Each row is a point on a landscape with many valleys, with its height.
From any point a ball takes the steepest step (drop divided by distance) to one of its 2 nearest points. It stops when none of these is lower. Distance is the straight distance between rows; heights are no part of it.
q963: [172  92 112  93 132  95  92 162 106 112 158 116 138 146  92  97 119 109
 155  96 117 134 143 183 160 130]  (h 203)
q910: [149 144 137 129 121 125  79 176 150  90 134  76  64 133 119  86 182  95
  95  59 139 165 106 140 166 121]  (h 410)
q33: [111 149 107 145 131 134 128 105 147 150  93 145 126 134 140 158 139 170
 106 125 167 108 178  81  94  95]  (h 451)
q892: [146 106 182 116 123 116 107 156 142 112  64 133 180  96 105 138  77 134
 159  89 128 182  63 170 114 158]  (h 222)
q819: [152  74 127 124 124  78  90 131 118 117  88 131  92 124  76 144  94 154
 145 130 181  94 121 135 146 167]  (h 386)
q669: [147 152 170 144 131 147 107  83 150 113 142  94 110 109 133 109 135  80
 105  92 134 161  80 111 125 136]  (h 249)
q199: [127  97  98 148 138 115  70  66 145  93  76  96 155 158 102 136 138 106
 148 139 137 121 128  80 102 103]  (h 307)
q430: [116 145 122 119 138 116  96 157 154  65 142 121  60 169 154  70 116 108
  99 165 115 106  86 123 152 117]  (h 554)
q746: [142 146 106 119 174 136 101 179 157 136 150 133 132 106 117 134 155 123
  95  91 144 124 111 123 109 147]  (h 622)
q62: [196 118 128 110 124 115  84 169 123  95 171  79 102 113 119 117 152 119
 113  41 124 157 131 153 173 140]  (h 321)
q388: [102 154 164 156 101 145 168 104 100 117 131 134  91 112 128 131 151 128
 119 177 115 164 131 105 170 112]  (h 483)
q510: [161  81 109 107 134 108 109 119  99 126  99 129 144 106 110 171 115  92
 154 145 109 131  85  96 176 175]  (h 44)
q655: [112 102 123  86 107 117 143 175  87 174  93 163 219 135 142 113 123  92
 155 120 122 132 127 207 125 151]  (h 374)
q341: [156 141  95 158 115 124  87 127 169 112 155  69 109 164 117 114 175 134
 105  68 149 112 182 113 108  96]  (h 178)
q584: [ 97 136 135  99 149 212 146 186 196 152 174 145 139 146 184 149 152 180
 103 109 116 103 167  92 119 111]  (h 285)
q729: [100 155  93 163 139 168 149 180 130 123 166 117 170 126  65 182 133 147
 143 135 140 100 156 130  61 128]  (h 717)
q673: [126  93 120 102 130 116 147 175  97 200 121 190 194 112 163  88 119  81
 110 132  88 135 130 160 145 151]  (h 420)
q271: [149 187 112  78 157 158 140 163 107 122 166 125 129 121 147 135 110 173
 181  70 123 106 139 177 107 122]  (h 253)
q478: [ 75 186 126 146 118 137 142 101 178  99 139 134  48 160 174  63 122 153
  59 137 174  80 126 124 149 139]  (h 839)
q777: [142 174 115 158 128  77 139  74 101 179  88 151 109 109 164  95 113 154
 114 167 105 135 138 149 147 146]  (h 356)
q621: [113 151  89 110 179 121 108 151 129 138  98 174  95 131 176 144 137 193
 118 131 151  93 141 113 104  98]  (h 494)
q256: [ 44 164 163 147 115 179 155  93 196 140 151 132  70 147 174  89 141 171
  68 149 139 111 163 121 152 121]  (h 854)
q670: [142  99 118 144 102 106 113 138 149 136 103 111 150 139  45 156 136 164
 144 103 201 125 142 158 134 188]  (h 487)
q943: [155 108 142 123 136 108 145 164 121 162 150 164 176  97 140 103 111  92
  81 130  71 157 132 117 136 155]  (h 458)
q807: [114 149 109 110 175 142  91 155 157 131 146 148 104 130 148 100 151 106
  90 145 123 119  87 120 132 138]  (h 586)
q531: [153 125 147 142  97 120 135  72 129 154 116 100 170 124  95 144 113 110
 156  90 167 158  78 182 140 209]  (h 405)
q530: [188 159 143  99 171 132 121 167 139 114 139 131 149  94 142 139  76 179
 152  31 125 119 116 139  94 147]  (h 194)
q554: [ 82 110 127  77 131 205 143 148 159 159 179 147 129 164 178 145 150 143
 129 144 129  87 171 117 140  98]  (h 251)
q356: [151 178  93 108 159 119 140 126 124 149 188 118  98 142 139 120 127 157
 152 115 125 107 148 189 114 131]  (h 267)
q876: [ 97 177 134 120 109 146  98  64 137 115 157 134  52 120 195  80 117 132
  89  92 161 101 144 128 146 125]  (h 821)
q923: [120 155 133 182 109 163 101 121 142 110 143  78 129 130  82 113 155 127
 140  63 153 145 165 151  94 104]  (h 193)
q246: [ 95  83 125  97 138 149 156 152  87 104 101 141 169 129 137 187 126 119
 193 146 106 130  92 117 106 105]  (h 403)
q18: [134 143 162 119  93 151 199 186 126 163 165 151 140 112 130 163 135 138
 112 165 124 138 147 128 132 143]  (h 401)
q344: [124  85 108  89 148  98 102 146 110 135 142 137 131 164 108  84 120 103
 145 132 121  96 142 172 121  92]  (h 83)
q132: [ 90 104 106  68 163 163 118 146 126 141 185 150 115 169 141  98 136  93
 155 137 126  69 142 146 117  92]  (h 187)
q259: [171 104 141  88 124 105 159 102 103 164 135 152 110 117 151 118  69 109
 155 131  98  73 112 109 139 150]  (h 205)
q782: [112 108 143 122  79 133 126 117  82 107 127 119 176 134  89 141 113 134
 190 113 152 129 164 186 126 135]  (h 215)
q400: [120 147 150 176  93 112 175  96 106  90 102 104  77  83  87 152 156 134
  89 151 135 175 130  82 195 154]  (h 529)
q646: [155  92 139 124 128 100 128 197 151 116 137 140 144 103 121 122 135  98
  58 165  85 178 128  77 153 132]  (h 507)
q620: [ 85  53 110 144 133  86 139 159 100 121  68 161 131 138 150 139 144 117
 133 207  92 142 101 110 131  70]  (h 516)
q533: [137 114 101 100 131 112 110 130  96  80 125 152  91 138 190 126 124 151
 113 155  95 109 150  75 164 103]  (h 647)
q503: [155  87 110  83 135 130 108 112  63  89 105 137 163 118 162 174 131 157
 191  72 111 153 167 119 163 115]  (h 721)
q858: [123 158 133 127 132 144 155 106 133 171 193 131 142 137 132  90 105 105
 133 132 105 122 136 180  93 123]  (h 204)
q834: [145 168 118 106 124 108 114 131 148  95 136  86  42 160 147  72 151 112
 109 126 137 139  88 159 177 114]  (h 495)
q194: [118 145 179 117  58 136 197 183 113 160  96 152 192 116 132 135 132 123
 111 143 136 177 143 172 149 146]  (h 364)
q225: [156 120  99 142 122 106 122  52 162 123 147  90 144 170 130 112 114  96
 117 151 112 106 154  76  95 104]  (h 176)
q367: [ 79 164 152 163 122 168 180  76 173 189 146 144 115 140 137 132 126 118
 116 188 126 113 100 113  91 126]  (h 179)
q651: [120 122 121 171 124  89 137 123 128 102 107 117  96 132  68 154 125 140
 106 197 132 106 138  84 116 116]  (h 532)
q211: [102 193 169 172 135 170 198  88 188 164 144 107 108 132 122 117 149 137
  94 123 156 151  91 140  95 122]  (h 122)
q816: [133  89 183  54 103 143 158 146 117 164 138 170  85 128 180 111  89 128
 141 136 116  88 123 127 167 120]  (h 272)
q195: [161 139 141 113 146 118 132 126 133 121 112 112 123 139 132 119 114 136
 179 140  86 167  96 151 131  94]  (h 381)
q544: [145  87 110  76 130 134 116 124  85  90 136 137 132 126 192 147 148 135
 139 122  89 144 165  70 172  78]  (h 678)
q789: [127 152 162 125 130 142 157 122 134 109 126 134  76 127 156 118 122 143
 137 183  77 170  95 108 166  94]  (h 444)
q661: [156 147 108 204 164 104 118 108 141 118 157  98 149 111  92 128 135 164
  95 126  97 174 161 124 105 144]  (h 779)
q619: [120 145 123 128 152 153 111 180 122 127 104 143 154 112 108 158 172 122
 127  93 165 148 125 129 128 128]  (h 652)
q987: [131  51 108 121 131  85  77  98  93 128  76 136 155 123  95 140 115 126
 184 132 132 128 102 139 158 180]  (h 225)
q379: [165 130 135 102 116 125  92  76 100 112  96 125 113 112 153 144 135 146
 161  72 164 145 141 123 172 139]  (h 767)
q324: [181 115 165 105 153 109 100 151 146 118 108 120 144 104 105 126  82 147
 145  49 153 135  90 166 105 161]  (h 112)
q920: [139 142 148 182 104  94 177 102 131 126 114 106  65 102  66 164 112 152
  99 175 151 111 111 107 141 160]  (h 583)
q808: [ 93 144  75 123 174 124  79 173 145 100  94 163  86 146 166 108 159 158
  77 140 152 100 129 107 131 109]  (h 536)
q652: [148 147  82 143 124 115 111  93 163 129 168  93 149 159 158  95 140 119
  70 108 127 124 189  93  97  92]  (h 87)
q736: [182 121 106 180 148  75  98  78 124 114 174  87 136 101 128 112 114 154
  65  90  87 171 150 130 127 179]  (h 815)
q906: [107 122 158 163  85 158  98  97 104  90 141  92 132 135  74 137 136 135
 181  84 164 134 190 161 100 100]  (h 107)
q976: [128 151 157 149 134 139  93  86 131 146 131 116 157  97 122 105 135  84
 125  73 158 169  88 179 121 168]  (h 328)
q11: [130 191 167 150 133 165 152  97 177 129 123  97 108 127 139 124 158 130
 122  93 127 169  91 106 107 111]  (h 177)
q896: [ 89 135 123 134 133 176 127 216 124 100 105 127 140 117  69 183 163 142
 151 102 181 107 122 134  96 124]  (h 684)
q778: [130 143  75 187 162 124 126 120 120 128 180 107 151 118  67 156 129 152
 125 145 109 124 171 132  88 153]  (h 748)
q826: [115 108 123 145 132 102 109 172 130 109  81 143 132 123 118 126 160 110
  84 182 103 189 117  99 155  98]  (h 561)
q957: [146 115 116 133  95 124 148 112 141 153 126  83 180 143  58 170 113 139
 170 102 187 107  97 177 109 212]  (h 470)
q234: [ 92  60  95 129 155 104 162 157  85 148  83 172 168 130 155 170 124 123
 172 180  79 129  89 117 113  94]  (h 462)
q223: [ 91 130 142 173 128 101 141  85 100 165  60 170 113 108 146 107 104 131
 133 190 114 104  99 123 118 129]  (h 292)
q762: [145 121  96  97 124  98 101 127 133  60 106 125  76 171 181  91  95 123
 123 173 111  93  99  95 152 105]  (h 604)
q982: [124 100 141 135 120 136 119 122 125 116 114 103 143 112  73 173 145  61
 155 159 129 159  67  85 152 150]  (h 202)
q458: [ 69 144 139 145 110 161 167  94 122 206 106 184 133 125 149 127 125 111
 151 183 138  88 112 129 100 134]  (h 228)
q87: [157 129 137 127 113  99 166  72 112 168 173 119 103 125 157  81  78  98
 133 141  74  96 123 147 130 142]  (h 131)
q784: [144 112 121 114 102 149 197 141 124 164 170 142 153 140 120 165 124 131
 124 179 102  99 181  87 113 117]  (h 433)
q438: [127 151 184 136 126 128 144 127 125 135  95 140 186 113 125 117  86 137
 168 126 119 169  98 181  90 122]  (h 308)
q278: [133 111 107 155 118 127 157 131 112 113 164 121 129 123  99 173 140 128
 102 196  96 104 172  48 125 118]  (h 474)
q180: [ 92 106 159 111  74 130 169 191 112 154  90 146 200 149 110 124 146  98
 147 143 156 150 138 205 117 107]  (h 318)
q295: [111  62 172 114 109 156 142 136 115 114 131 146 165 128 105 151 118  63
 150 152 125 111 107  95 112 124]  (h 322)
q26: [124 172 118 113 133 135  74  54  96 123 142 134  91 100 171 112 115 133
 144  79 159 109 150 143 127 120]  (h 800)
q67: [105 127  75 163 158 121  82  92 141 115  89 116 146 136 124 151 141 150
 113 136 147 101 164  50  75  88]  (h 404)

For each start below, name the point where the ball stops.
q920 | q180
q256 | q344
q234 | q510
q33 | q652
q646 | q180
q762 | q344
q957 | q211
q478 | q344
